Each row is a point on a landscape with many valleys, with its height.
From any point a ball rolls to the lowest of the 2 points nearest to it. It stops when none of these is lower. Distance is the straight distance between rows; heights are no part of it.
(296): [-27  16  -1   6 -14  -4  -2 -37   1  15  22   3 -11 -11 -19 -21  33  -4
  -9  36  13   5  34  -5  -1 -17 -35 -68  -4  39  -6  13  56  17  -9  -7]  height 40.7
(607): [  4  27 -18 -39  18 -31 -11   2  -9  11  28  -7   9  22   5 -34  -4 -36
  -1  -5  22  20  21  16 -27  34 -31   9   8  24  21  -4 -31  17   2  16]  height 47.4
(1084): [-26  21  -9  -8  14 -27 -20   6  -6   9 -13 -27  -7   4  21 -18 -23 -16
   5  -3  22  16 -16  11 -30  15 -18  -9   6  -4 -26  12  27   7  26  10]  height 47.7
(973): [-10 -21   8 -27  15 -17  13 -40 -36  11  20   3   5  30  -3   3  -2  16
  26   9  27 -20  -5  -6  -7 -42 -31  -9   3  23  14  23  33  42  20  11]  height 20.8
(1026): [ 14 -12  10  19  -1  16  10  14  11 -28 -46  54  14   3 -19  19 -27  17
   4 -51 -17  -8 -29  13  24  14  33   6 -19 -12 -27 -14 -16 -26 -33 -11]  height 73.2
(756): [-17 -20  14 -13  23   9  -5  -9 -28  -4  11 -15   9  22  -5  18  -8  22
  14   2   5 -16 -18 -10   0 -28 -12   3  21  -1 -14  16  21  26  36   5]  height 27.3
(1259): [  2 -12   7  -6   6 -40   9 -26 -29   8 -22 -16 -13  48  -2 -21 -32  -3
  11 -10   4   0   2  23   8  -1 -53 -22   9   9  39  -4  16  30 -20  -6]  height 60.5
(1060): [-20 -37  16   6  13  -6  17  -1 -10   4 -27  31  30 -11 -18  -7 -14  -1
  -3 -13  37   5 -34  24   1   5  20 -23 -23  -3 -13  13   4 -21  21 -29]  height 38.7
(599): [-21 -17   6  12   5 -41  12  19  -8  -5 -13  12  32   8  -1 -12 -25 -21
 -20 -28  40   4 -25  10 -18   0  -3  -8 -32   7  -5  32  -4 -18   6 -40]  height 44.4
(823): [-18   6   1 -14  42 -23 -12  17 -30 -14   9 -21  -8  20  22 -20  -4 -15
  33  -6   5   0 -12   8 -26  12 -44   0  14  30  -7   1  30   5  26  40]  height 53.5
(1255): [  9 -33  -9 -14  -2  22   2  -6  10 -20   8  41   7 -11 -28  44   8  -1
   3 -24 -31 -18   2   3   0   0  55   6  11 -44 -28 -26 -12   5 -31  12]  height 65.4
(1470): [  4  10 -32  -8  32  -4  15 -19 -16 -13  51  11  -9  46  -2 -27   0 -36
  28 -10  -7  15  -2  18 -27  16 -30  20   7  64  12  -8 -25  14 -31  43]  height 27.1
(1178): [ -4  -7 -16 -21 -15   4  21  -2  12 -12   0  19 -13  12  -7   3   1   2
  20  32  11  14  10  25  14  26   4  19  -1  15   6 -34 -12  22  -7   5]  height 83.4
(106): [ 25   3  15  22 -12 -15  18  -1   8 -12 -27 -31   6  19  -1 -13 -21  -3
 -14  12 -20  26  19   5  23   4 -23  -5  -3   0  30 -27  -6  10  -7  16]  height 61.0
(310): [ -2 -14   0   9  -5  42 -21  20  11   9 -18  21  12  13   7  22  32  -7
  29 -34 -13  -5 -21  -2   9  13  37  17   3 -41 -34 -30 -27  20  -2  -4]  height 67.2
(741): [-29  19  -3   8   8 -11   0 -14 -13  28 -11 -19   2 -20  28 -10  16  28
 -15  15  17  -1  -2 -30 -17 -30 -12 -18   4 -25   9  -9  47  10  10 -23]  height 80.6
(964): [ 25 -25 -11 -17  -5  20  -9  12  16  13 -18  -5 -19  24  -3  24   2  -3
  21  -4  -8  -6   6  -7  13  11  12  -5  30 -12  14 -28 -35 -24  16   4]  height 76.7
(1353): [-24 -36  19  -9  22   4  12 -12 -20  -5 -10   5   6   3 -15   3 -10 -11
   6 -21  -9  -9 -23  12  -9   3  35 -18   9   3 -20  -5  10  -9  29  -4]  height 33.6
(168): [ 49  -8   0 -15  20 -23  17   8   3 -10 -23 -17   8  42  -7 -17 -11 -41
  31 -36  -6   0  -5  14  -7  22 -10  -6   3 -15  -9  -8 -37  12   5   9]  height 59.1
(419): [ 23 -16  18   7  27  20 -10  18  12 -26  41 -14   1 -36   8  21  31  -9
 -19   8  -9 -33   3  -9   3 -11  23  -1  29 -13   6 -26  32  -3  -7  62]  height 35.6
(465): [ 12  45 -26 -20 -10   9  -5  17  24  17   7 -20 -14  12   8 -10  19 -13
  -7  -4 -34  17 -21  -3   3  19 -18  30 -16   3  23 -21 -19 -22   2  -7]  height 41.3
(616): [-14  -7  -4 -15  -5   0   0 -23  16   9 -18  21  14  17 -36  -1 -32  25
 -11  -7  13 -11 -14  24  12 -11 -13 -11   3  13  -3   5 -11  18   0  -7]  height 73.3
(1263): [-27   0  22  27  11 -55  -1   4  -2  19 -14  -5  45   4  13 -24 -39 -31
 -13 -35  45 -17 -19   6 -16 -12 -24  -2 -19 -16  25  24  -6  15  13 -33]  height 51.1
(1397): [-23 -22  -8  12   5   7   8 -31 -10   4  -5  33 -24 -11 -31  29 -24  16
  -9  11  24 -19 -26  18  19 -12   1 -23  16  -7  12  -7   1  22  -1  -7]  height 75.8
(256): [ 15 -31 -11  10  43  34   2  -9 -10 -22  15  24 -31  -3   5  65  25  14
  31  -9 -11  -8   7  11  30  18  -8  -6  25 -22 -15 -26 -19  19  -4  28]  height 76.4
(1219): [ -1 -43  23  36 -16  13 -13  21  -1 -26   1  20   4 -22 -38  23 -21  13
 -19  -1 -18 -41 -17   6  23   0  41   8   1 -33 -18   1  12 -19 -46 -16]  height 53.7
(1348): [ 31  23 -38 -28  -1 -40  19   8  -4  18  14 -41   2  50   9 -23   1 -25
  18 -22   4  18   6  15 -25  36 -29   8  -6  16  31   3 -39  -4  -7  10]  height 32.3
(1146): [-37   7   0  -4  17 -42   0  -6 -27  13   4 -16   6   8  26 -21 -13   9
  19  -3  49   1 -24   3 -36  -6 -22 -31  -6 -14 -23   2  61   4  -3 -16]  height 52.4
(855): [-19  21   1   1  -2 -46   3  12   8  16 -31 -20  15  18  -1 -33 -27 -17
  10 -38  -4  -3 -22   5  10 -21 -32   1  -1   6   7  -2  11  -7   2 -21]  height 55.9
(393): [-26  -2 -26  -4  19 -28  14 -17 -41   0  28  15 -15  34   3 -25 -14 -31
   9  -8  14  20   8  11 -19  -6 -24 -16   7  54   9  25 -14  32 -23  39]  height 10.2
(993): [-20  15 -12  -4  -6 -28   1  20   0  30 -24 -23   8   4  11 -15 -34  32
  -7  -4  11   1 -18 -34   8 -27 -27   7   1 -11  -2   9  10 -12   2 -45]  height 50.9
(1242): [  0  -8 -15 -16  23  44 -15   5  14 -16   4   9 -24  -3   2  45  36  12
  44  -6   8  -2  13  -3  29  13   8  11  22 -29 -22 -45 -17  27   2  -5]  height 78.6
(525): [-17 -15   1   5   7  32 -12   2  16   6   3  11  13   4  -5  23   9  -3
  -3   5  11  14  -2  11   6   8  23  -9  -8 -34  -7  17  11  -8  13   4]  height 45.8
(533): [  4  21 -14 -15 -31 -57   1  27 -32  18  19 -29  -1  32   4 -62 -27 -24
   8   0 -25   9   7  -9  -9  15 -27 -19 -19  29  20   5 -12   0 -38   6]  height 70.2
(1468): [-26  12 -30  13 -40   0   9  15  20  35  10   7 -26 -38  16   5  -5  11
 -47  24  22  31 -10 -19  -6  -7 -11  -9 -32  10   3  52  -1 -18 -24 -31]  height 34.8
(649): [-23   4  29  32   3 -10  13   8   8  11 -40  27  34 -20  16  24 -12  13
  26 -24  43   1 -13 -31 -18 -41  -5 -33 -31  11 -14  25  53 -25  -1 -72]  height 65.8
(707): [-40  15 -29 -25 -15 -23 -16  -2 -29  27  16  23 -24  31  -1 -49 -27  -5
 -32  -1   6   6   4   0  -7  12  -8 -27  -5  37  17  -3 -17  21 -44 -24]  height 77.0
(472): [-12 -27  -2   3  20  12  16 -40 -17   3  19  13 -36  -8   7  12   0  12
   1  29  20 -37 -26  18  10  -5 -20 -20  23  20   8   3  33  23  -2  11]  height 77.6
(73): [  4 -11   5  -4  27  11  -4  -2  -4 -13 -26   1 -20  22  11   3   7  -5
  20  -9 -19   8 -15  28  34   4  -6  13  14   3  -3 -17  26  29   4  33]  height 47.3
(66): [ -6 -18   1 -13  15  27   4 -25  24  10  22  18 -21  -6   3   3   9  -3
 -33  30  10  25   5  23   2   3   4   2 -12 -11   6   2 -18  -6   1  12]  height 42.0
(347): [ 23 -47   0  33 -14   3   8   9 -13 -25  21  25 -29 -20 -38  43  -3   1
  -3   5 -10 -47 -21  32  28  19  42   2  -4 -47 -24 -25   7  -4 -37   5]  height 57.7
(1181): [ 31   0   2   8  19  13 -50  19  -8  -4   9 -16 -14 -52   0  21  28   7
 -21   4 -15 -14  13 -20   8 -17  39  22  -8 -38 -17  -3 -35 -26  11  -4]  height 66.8
(975): [ 39  45  -2  -6 -24   5 -14   0  39  12  -9 -31 -24  20 -15  -3 -14  -4
   8   1 -33   4  -7 -10  15  -9 -10  10  -1   6  22 -12 -20  -8   6   6]  height 33.9
(117): [-25  18 -19   5   3 -21   8   0   1  20  -9  32  24 -15  17 -49  -7  -7
 -13  -3  56  40  12  11  -9  13   2 -23 -42  14 -10  45  -3   4 -19 -24]  height 81.7
(299): [ 19  12 -31 -14  11   8  25 -25  13  -7  27   2 -23  42   0  -7   3 -16
  20   2 -23   6  -9  22 -12   7 -32   0  29  45  31 -45   0   8 -26  28]  height 39.3
(1149): [-22   3 -13  -9  21 -38   8 -16  -2  22 -20  -6  20  -9 -13 -18 -31  26
  16  -9  16 -18   0 -17  -1 -33 -12   2   8   6   6  -6  31  14  21 -47]  height 54.7
(937): [  8 -17   2   7  21  32 -15   2  -2 -11   2  -7 -15 -11  14   8  23 -11
   5 -13 -17 -20 -10   0  35  -9  18 -11  28 -25  14 -30  38  16  12  49]  height 42.4
(213): [  6 -18  -4  -7  -5  20   7  -7  12   1  12 -12   5  27  11 -13  10  -3
  16  12 -19  -6   3   0  -2  18 -12  13  27  14  14  -8 -30 -14  23  29]  height 79.5
(1075): [-10  -6 -14 -24  -5 -38   9 -14 -58  24  -2 -17   0  44   4 -27 -25   7
  10   8  -4 -13   7 -19 -15 -15 -35 -26  24  30  31  -1  18  30 -25  -6]  height 63.9
(1457): [  2   9  11 -11  35   7  24  -9   1  -7  12 -14   9 -14  20  -1  13   6
 -30   5  -4   3   0   2 -13 -18   7   4  10  10  13  -3  41  17  31  29]  height 20.7
(799): [  7  20   4 -17   7   7   1   4  19  -7  14  -8  22 -21   8  -3  15 -18
 -14   5  16  24  18 -14 -10   7  -2   6  -4  -2 -20  -7  11  25  34  30]  height 28.7
(622): [-21   6  -1  12   2 -38   0  40 -11  13 -19 -17  22   0  33 -55 -30 -24
  19 -21  10  -7 -20  -4   5   8 -19  13 -14   0 -10   6 -25  -1   0 -10]  height 61.6
(1018): [ 17   2   0  28  -4  12 -23  31  16 -15 -49 -33   3   3   8  13  21  21
  -3 -26 -32   0  22 -22  26  -6  19  25   2 -32 -18 -20 -24  -4   1   1]  height 58.9
(968): [  3 -20  -1  -4  26 -17   3 -27 -42  -7 -14 -14 -12  43  -6 -15 -23 -17
   3 -20  15  -3   1  10 -17  -9  -2 -13  16  39  11  19 -14  22   2  35]  height 23.8
(1484): [ 14 -17 -12  -5  -8   1   8   9  23 -10 -17  -7  15  11 -37  -6   2   6
  -2 -35 -33 -14  20  11   8   3  23  28  12  -5 -18 -12 -11   9 -16  18]  height 62.3
(1260): [ 31  23   6  40 -34  10   6  13  28 -12 -30   3  24  19  -7   5  -7  -1
  -3 -41 -27   3  11  -1   7   4  18  35 -22 -12  -5  20 -40 -10 -27 -18]  height 48.3
(246): [ -3  36  18  -9 -13  13   9  -2  -4  -5  20  11  -4 -24  17 -16  35 -20
  19  26  -8  26  20   5 -23  21  -5 -35 -30  19  -9  26   3 -20  42   4]  height 46.3
(1122): [-11  11   4  32 -29  13  -9   3  23  -4  -9  17  -6 -40  -3   6   0  -2
 -29  33  32  10   5 -23   0  -2  17 -11 -35  10  -1  40 -10 -19 -10 -35]  height 28.9
(672): [  8 -24  10   9  10  15 -24   4  31   4   9 -36 -18   1 -19   5   9  -3
 -26  17 -16 -34   0   0  29 -25  19  23  11  -7  14   1 -13 -14  -9  28]  height 51.0
(1017): [  9  25 -17  -1   4   7 -17   5  27  12  23 -13 -15 -37  15   8  22  -9
  16  20 -22 -14  16 -12   2  -2   9  29  12 -10  12 -25 -53 -15  -7  11]  height 73.1
(1370): [-11  38 -15  -6 -23   0 -28   8  -2  25 -15 -29 -10 -12  24   2  -1   2
  -5   0  12  34 -15 -14 -10  10  -7  18  -3  -9  -4  -6  13   0  16   5]  height 42.6
(987): [-37  10 -17 -18 -16 -17   8   0 -12  20  -9  26  -3   9  17 -36 -26  -6
 -10   9  33  24 -15  17  -4  15  -2 -24 -27  13   6  10   1   4 -35 -24]  height 79.6
(696): [-30 -18  29  36 -12  -6  10   5  14  -2 -14   1   5 -21  -3  16  -1  26
 -18  24  44  -9  17 -15  -3 -38   6 -11 -14  -2   1  20  43 -34   1 -52]  height 62.4
(1023): [-30  22  11  10 -25 -28   6 -15 -16  13  17  -5  18  -7  -5 -17  18 -12
  11  12  21   0  23 -12 -51 -32  -1 -32 -30  38   9  53  39  24  46  -8]  height 22.0
(951): [ -2 -15  16  19 -14   5  11  -2  -3  -2   1  -2  33 -11 -21 -22  -4  -5
 -30   1 -11  -3  -7  17  -3  15  18  28 -11   8  16  -3   5   8  22   6]  height 20.9
(655): [ 15   7  -6 -20   8   0   0  15  -8  -3 -26 -12  21  11  10  12  -1 -11
  12 -40 -13  18  -7  11  -9  35   2  11   5 -14 -26 -17 -42   7  24 -11]  height 65.9
(1296): [  9 -26  20  19 -10  21 -16  35   4  -2 -39  -1  14 -11  17  -3   2   6
 -13 -30 -23  14 -16 -20  26  -1  21  14 -17 -39 -24   4 -24  -4  12 -19]  height 62.2
(239): [ 23 -30  -1   6  13  19 -19  38   9  -6 -25   4  -2   7 -24  34  -1  16
  26 -14  13  -7   4  -7  62   9  16  -5  24 -30  16 -37 -30 -14  -5 -18]  height 79.7
(1007): [-31  29 -14  16 -18  -6  21  22   5  20  -1   4 -18 -29  21  -3 -15  -5
  -8  19  30  40 -25 -17  -8 -22 -23 -24 -31   0 -18  56  31 -33   9 -53]  height 40.0
(43): [-24  -1 -10  -8  22   1  15 -21 -11   4   5  -2 -25  28  24 -29 -27   1
  27  -1 -33 -16 -10  15  -8   4 -43 -16  36  34   7   1 -16   6 -22  46]  height 81.6
(1416): [-23  16  -2 -17   2   0  10  13  -4  18  22 -28 -10  33  16 -31  -6  -6
   8  21  -7  -1  -4   3  -5  12 -23  -9  15  13  16  -4  -2  -7  13   6]  height 81.8
(271): [ 55  30 -16 -30   3 -24  19  -2   7 -16 -20 -33   6  50   1  -1   9 -37
  23 -25 -28  27  24   6 -18  20 -10 -13   1  13  22 -15 -35  -3   9  10]  height 49.2
(990): [  2  22  -4 -14  10 -17 -14 -12  16 -14   2   0  12  29 -18  -8   0 -11
   7 -30   5   4  20  34 -21  35 -18  12   9  13   7   7 -39   9   4  10]  height 58.7
(1182): [ 36   3  12  13 -14   1  19 -17  15 -18 -29 -17  -2  30 -13 -14  -4 -11
  -1  -9 -44   7  27   5  -2   8   5 -13   6  22   7   6 -31  12  -3  36]  height 56.1
(218): [ 15  -3 -25   4  19  15  -9  -3  28  -6  -3  -5 -20 -15 -10 -13  -7  24
   1  32  16   2   2  -5  42  14 -25   6   6 -14   8 -43  -7 -35 -38 -19]  height 76.3
(663): [ -9  14 -18 -42   6 -10   5  14 -41  -2  41  -1 -24  10  44 -12  -2   6
  14  29 -14  23  -4 -20 -36  13 -35  -8  28  40  -5  10  26 -15 -36  50]  height 21.2
(1203): [-15  18  37   8 -14   2  -3 -12 -14  15   5  -9  13 -16  -7 -32  13  22
 -37  15   1  -8   3  -2  -8 -17   8  20 -24  13  24   6  36  16  26  -7]  height 12.8
(344): [  1 -30   6 -13  -5   1  15   7   2 -21 -22  56  13   7 -16  37 -12  -6
   7 -54 -26 -15 -20  42  11  14  51  -7 -16 -21 -25  -8  -2   4 -24  14]  height 69.6
(36): [ 21  -6 -28 -18  48  24  12 -25  -5 -27  31  19 -29   0  16  58  31  -3
  36   0  -5  -5   9   3  -4  -8   2  22  22   8   0 -23  -7  -2  -9  41]  height 74.0
(729): [  0   5  11  11 -32  15  14  -8  -6 -14   6  13  18 -16 -11 -33  12   5
  -4  -9 -22  -9  18   8 -31  25  39  19  -8   7  -9  -7 -30  -8  28  11]  height 30.8
(1418): [-11  22 -19 -26  -9  -9   3  11 -31  18  48 -15 -15 -19  19   1  -1   6
   6  46 -23  28   8 -34 -34  -4 -29 -19  -4  32 -13  13  11  -7  -4  20]  height 11.5
(1429): [ -7  -5   4  -8  27 -10  -4 -17 -20  18 -20 -25 -12  -6  10  -4 -11  20
 -13  23  11  -3 -11  -4  22 -15 -16  -2   2 -21  14 -18  40  -3   2   2]  height 79.4
(523): [-19  24  17  -1   9 -25   4 -29  -9   2   2  -5  -1  -6  -6  10  21   5
  19  45   9   1  22  -6 -21 -30 -32 -48  -6  26  -4   8  67  -2  18 -11]  height 34.3
(1116): [-24 -10  -2   3   0   5   5  -1   4   9  16 -11  -4 -23  -1  -1   5   4
 -33  53  22  19  14   2 -15 -20   1  -5 -15  12   0  -1   7 -18   8  -1]  height 37.6
(615): [  8 -11 -16  14   4   5  -1   5  16  -5 -37 -10 -12  21 -13  -6 -12  12
  17   7 -18  24  -1  -7  30  14 -18   2 -10 -13   7 -30 -25 -38 -17 -28]  height 73.8
(1274): [ -1  28 -12 -35   0   9   0  18  -9  14  52  -8 -30 -38  18   4  17 -13
  -6  50  -6  12   7 -34 -15  10 -25 -10   1  12  21 -18  13 -28 -20  19]  height 21.7
(1115): [ -4   0   6  26 -41  27 -10  16  23  -8 -25  10  13  -5  -1  15 -19  17
 -17  -5  -3   5  18   5  -6   5  30  29 -14  -9 -16  17 -32   4 -21 -11]  height 41.2
(70): [ -6   5   7 -17  -7 -59   3  30 -34  33   1 -29   4  22  22 -65 -24 -37
   8   0   9  -6  -5   7 -12   8 -28  -2  -8  10  12  16  -5  -4  -1 -12]  height 66.1
(1008): [-19  26 -23  -2 -45  -4  -4   1  -5  33  30   6 -30 -52   4  -9  18 -16
 -16  29   8  16  18 -17 -32   6 -10 -45  -7  43   6  27   5   2  16  -2]  height 57.1
(391): [-10   5  29   0  -9  -3  -2 -28 -10 -13 -11   6   2  20 -45   3 -34   9
 -22 -22 -24 -31   2  21  13 -15   7   8   5  11  18  18   6  17  -6   2]  height 70.6
(418): [ 32 -10  -8 -17   9  28  12  -4   3 -36  43  24  -6  -6 -11  36  37  -1
   2 -24 -49 -23  20  -1  -6   1  33  26  32 -33 -14 -30   5  19 -29  42]  height 69.4
(163): [ 20  -7   5  -4  32  34  -2 -23   9 -26  39  18 -16 -21  -6  43  48 -14
   8  10  -9  -4  20   1 -13  -3  36  33   8 -24  -2 -34  -3   1 -10  27]  height 72.0
(98): [  7  -9  11  20  -1  -4   9   3  20 -16 -54  32  22  14  -5   2 -53  14
   7 -32   6  -7 -49  16  28   2 -17  -4  -4   0  -9  -1 -18  -3 -27 -27]  height 76.5
(1130): [ 29  -5  -3   5  -3  16 -18  10  39   3 -13 -29   7   3 -17   4  18  26
  -3  -2 -33 -30  17 -10  24   2  -2  22   5 -20 -10 -27 -34  -9 -14  17]  height 56.2
(1432): [  8 -17  24  -4  -8  14 -15  13 -24 -12 -15  25  24   3   6   5  12  -7
   3 -39 -36  10 -16  -7   5  13  48  16 -16 -38 -30  -3 -20  17   6  -1]  height 64.7
(901): [-19   0  24   9  17  14 -17 -21 -21  -7  16  -8   0 -15  -8  17  22  19
  10  21  -7 -15  21 -11  -1 -29 -13 -18   4   1 -14  21  47   4  41  -2]  height 28.4
(852): [-26   3   0 -19   3 -12   4   1  -2   8 -15 -12  -8  30  10 -15 -26 -11
  10  -7 -29  15  -4  20  -5  14 -28 -21  20  -4   4 -12 -34   1 -16   6]  height 83.9
(698): [  5 -19  22  13  -3  11  17   6  12 -14 -31  26  35  -8 -10  13 -45  14
 -24 -26  15 -10 -36 -10  34 -21  -9   9  10   0   2  17   7  -3 -21 -53]  height 78.5
(1052): [-13  24  17  10 -21   0 -21 -21 -21   6   1  -4  -6  -5  10   2  -1  10
 -31  15   6 -16   9  -5 -23 -17 -11  -3  17  17  32  21  25  15  13  14]  height 3.9
(1013): [  7 -14  17   8  -1  28  12 -24  16 -15  38  -1  -1 -25  -2  18  -1  -6
 -32   7 -10 -25   7   9  -5  -9  11  -1  41   0  17  -5  21  14  17  38]  height 28.1
(1350): [ 11   7 -19  -9   8  25  13  -6  28 -15  15  12 -26 -22  -2  23  31  15
  33  29  29   3   9  24  16  18  -2   5  19  -8 -20 -44  -3   8  -4   1]  height 81.0
(1040): [ 12  -7   9  13 -24  -3  20  39  10 -14 -21  18  36  -4  23   1 -33   1
  -6 -28  -1  26 -24 -10  25  -1   6  39 -13  -2  16  20 -35 -14   6 -35]  height 74.2
(840): [ -7 -12  18  12   2 -46  12 -14 -15  15 -15  -7  30  36   8 -33 -26  -4
 -12 -20  33 -13 -15  25  -6   4 -36 -20   4 -12  27  12   6  35  -3 -22]  height 56.4
(1225): [-21 -19  -7 -22  22  -1   9 -22 -35   7  -4   6 -22  26   1   0  -7 -14
  19  17   2   5 -14  12 -24   7   4  -4  -5  18 -20   7  -8   1  17  16]  height 32.4
(1338): [  1 -25  19  -8 -23   6  -6  -4  -3 -24 -26  20  24  22 -35  12 -26  14
 -13 -28 -39 -17   8  14  -5  13  27  -3  14 -11 -10   7 -13   9   4   5]  height 67.3
(664): [  2 -21  38  30  -1  12 -12   8  -4  -2  -7  14   3 -17 -23  16   3  15
 -22  19   0 -33 -20 -14  24 -23  19  17 -21 -21 -24  18  31 -10  -2 -18]  height 50.8
(598): [ 22  -1  10  -2  -4  13 -24   9  12 -13  10   3   0 -57 -10  21  21   8
 -13  12   7   5  30  -8  21  -5  21   9   5 -16  -8  -3  32 -17  24   4]  height 44.1
(1159): [ 14 -19   8   6  -5   4  16 -18 -43 -28  14   4  -5  46 -11  -6  -1   5
   0 -16  -3 -19  -3  15 -21  12 -16   6  23  42  13  39   6  22  -9  48]  height 32.7
(1371): [ -7  22 -17 -10 -24 -14 -17  27  -2  28 -23 -12   6  -7  20  -5 -22   9
 -13 -10   8  25 -37  -4  17  -9  -8  17 -17  -9 -15  29  -4   0  24 -27]  height 46.8
(229): [ -5  50  -6  -8 -38 -20  11   6  30  14  27   3 -19 -37   9 -18  38 -22
 -14  45  -3  34  28   0 -11   5 -10 -45 -23  22 -17  17  15 -16   6  -3]  height 52.0
(867): [  9  14   2  12 -12   6  11  20  16  -4 -30  -1  15  13  16 -15 -40 -11
  11 -21 -11  35 -17 -13  24   6 -19   9  -7   2  21  -2 -15 -47  -5 -36]  height 71.2
(238): [ -2  31 -20 -16 -27 -23 -17   1 -37  16   3  -7 -22  24   0 -42 -19 -13
 -15   5 -12  15  -1 -12 -18  17 -20 -17   0  50  28  -7 -16  20 -22  14]  height 74.1
(683): [ 35  25  -7  -4  19  10 -50  19  20  -9  21 -41 -15 -32   8  37  52 -10
  -4  -4 -10 -25  11 -22   2  -2  28  29   5 -27  14 -20 -33 -12  -4  13]  height 69.7
(1305): [  0   7   0  29 -47   8   3   1  11  -3 -12  14  14 -34  18   7  -9  11
 -10  18  22  37   5  -7 -10  10  26  10 -48  -9 -31  37 -10  10  -1 -17]  height 34.6
(1435): [ 46  16  -1 -20 -16  26 -12 -15  19 -14  12 -18  -6  22 -26   5   6 -16
 -18 -18 -43 -17  16 -10   9   0  17  29   7   9  28  -9 -18 -11   2  26]  height 42.3
(726): [ 48  -5  13  44 -20  21 -11  40  42  -9 -39  -4  15  18  -8  18  -3  -3
  25 -27 -37  -7  12 -16  28   2  30  18  -9 -23 -13 -10 -18 -21 -29 -10]  height 54.3
(1103): [  9 -18  27  30  -6   7 -11 -10  -5 -18  12   0   1 -45 -18  11  -6  10
 -28  28  25 -28  17 -10  16  -8  28  17  11 -28   1   3  25  -9  -2  -4]  height 48.2
(783): [ -3   6  -7  -5  -9  19   4 -16  -6  -7  10  11  -5 -29   0   4  31  11
  16  19 -18  14  32   1 -26  35  18   6  -8  10  -5  14 -16 -16  21  10]  height 39.8
(161): [  6 -20  -1   1  11  28   7  -7  25  -4   9   0   9   7 -16   9  41 -10
  11   1  -9   2   5   9 -25  10  40   9 -13 -17 -41  -9  10  -4  19  15]  height 49.6
(389): [ 19 -16  10  16  20  18 -35  31   8  -3 -15   4   0 -37   2  23  32  15
 -26  -4  16  -1  -8 -30  29  -3  29  -2 -13 -47 -33   5 -15 -18   4 -23]  height 64.6
(1204): [  3 -33  -3   6  -5  39   6  29  28 -13   8   8  22  -4 -10  15  36  22
 -18 -26  -8  -7   9   2 -18  20  43  18  -4 -45 -51  -4  -4  -8   0 -12]  height 53.8
(372): [-23  -2  23  30 -10 -10  34   4   5   2 -24  35  22 -17  12   4  -4  12
 -20   1  46  19   4 -18  -2 -35  -3 -38 -27  15  -9  46  25 -18   9 -60]  height 64.2
(841): [-22  29 -13 -24 -10 -27   6 -26 -41  40  24 -28  -7  -4  21 -10   5  13
  -8  19  -2  -2  13 -27 -34 -36   0 -19  11   9  15   9  36  15   0 -31]  height 82.0
(1153): [ 13 -48   0  22 -16   3  25  -8 -19 -10  -1  18  -3   0 -35  30 -17   1
 -10 -13 -23  -8  -4  18  20  12  34   8   9 -28 -12 -34   6   9 -21  22]  height 61.5
(576): [ -1  12  -9  11  17   5 -21   2  36   1  22  -5 -21 -52  11  25  44  -4
  27  32  30  -2  12 -28  -8   0  21  16  -3 -25 -21 -18 -42 -19 -12  -6]  height 75.9
(409): [ 17   8   2   5  -5  38  -8   1  52  -4  21  -4   5 -35  17   7  57   1
   3  19  19 -15  16 -11   7   8  45  23 -12 -25  -9 -16 -20  -9  -6  -9]  height 78.1
(1368): [ 27  25 -11   2 -33   1 -27  19  27  -8  26  -9  -2 -48  -9  29  23  -5
  -4  47  37  13  23 -14  -7   4  17   4  -1 -11   2   3   8 -30  20   3]  height 37.4
(544): [-27  15 -14  -9 -14 -14  -7  -7 -18  21  17  -3  15 -10  -4 -23  -3 -26
 -22  15  26  24   6   2 -19 -17   5 -12 -24  27   5  27  12  10  27 -16]  height 30.9
(241): [ 13  25   4 -13  -4  13 -27   8  -5  15  36 -21 -25 -45  16  13  27  -7
  -1  45  14   1  -1 -13  -9  -6  -1  -3   2   1  34   8  11 -22  27  21]  height 29.4
(223): [ 10  15 -19  -8  -9  21 -13  12  22  -4  -3 -13  12  -8  15   7  21  12
  -1   7   8  20   7  -6 -11  11   0  41  -4 -14 -18 -27  -5   2  22  -8]  height 37.0
(763): [-11  -9 -16  -9  28   7  21 -34  -3 -14  20  18 -35   8  22  -4 -10  17
  10  15 -13  -5 -18  16  11 -13 -45  -9  38  25   4   8  15  28  -4  46]  height 79.3
(1283): [  1  21 -22  10  16 -16   9  28   6   3 -34  -4  25  15  24 -42 -12  -4
  30 -37   3  26 -25 -13  14  13 -11  30 -28   1 -18  -6 -21 -28  -5 -25]  height 67.1
(686): [ 18 -41   2  -1  13  16 -12   5  -5 -19  -5  28 -18   3 -29  55  -1  20
  25  -8 -12 -35  -2  18  54  26  13  -8  24 -32   1 -33 -39   9 -15  13]  height 79.8
(710): [-34  -8  16   9  19 -25  18 -27 -12   4 -17  16  13  -3 -30  12 -23  31
   6 -30  16 -21   2  19  -5 -19  -7 -19   1  -9   3   2  42  17  22 -42]  height 57.8
(941): [ 74  11   9 -13   4  11  13  -6   4 -17  -1 -22  18  55 -16  -9  22 -26
   4 -27 -51  -5  13   9  -9   8   9   7   0  20  11   0 -16 -12  -1  29]  height 49.7
(638): [-35 -23  21  31   5   0  27 -10   6  -3 -17  40  17 -13  -8  22 -15  37
   1  -8  28 -28   1   1  16 -41  -7  -2 -12 -13   6   2  44  -3  -3 -50]  height 60.3
(1464): [ 25 -19  21 -12  -7  24 -18 -13  10  -1  45 -11   7  11 -11  10  17  -2
 -27  16 -32 -16  14   0  10  -2  21  34  15 -13  22  23 -11  -9 -13  23]  height 47.8
(1131): [ -9   1  25  -7  -5 -10 -16 -25 -28   1  16  19   3  19  10  -7   9   5
   2  14  12 -18  22  -5 -35 -21  -4 -17   6  38  18  42  35  33  35  11]  height 12.9
(519): [ -5  12   1  -4   8  -2 -18  -2   6   5  -7  -5 -15 -36  16   0  -8  26
  -2  40  25   7 -18 -24  36  -2 -16   4  16 -22   5 -27   9 -18  -6 -22]  height 78.2

Where does a ball stop that starts at each point below?
(1075) => (393)
(372) => (1457)
(1204) => (1052)
(852) => (1130)
(649) => (1457)
(1153) => (1418)
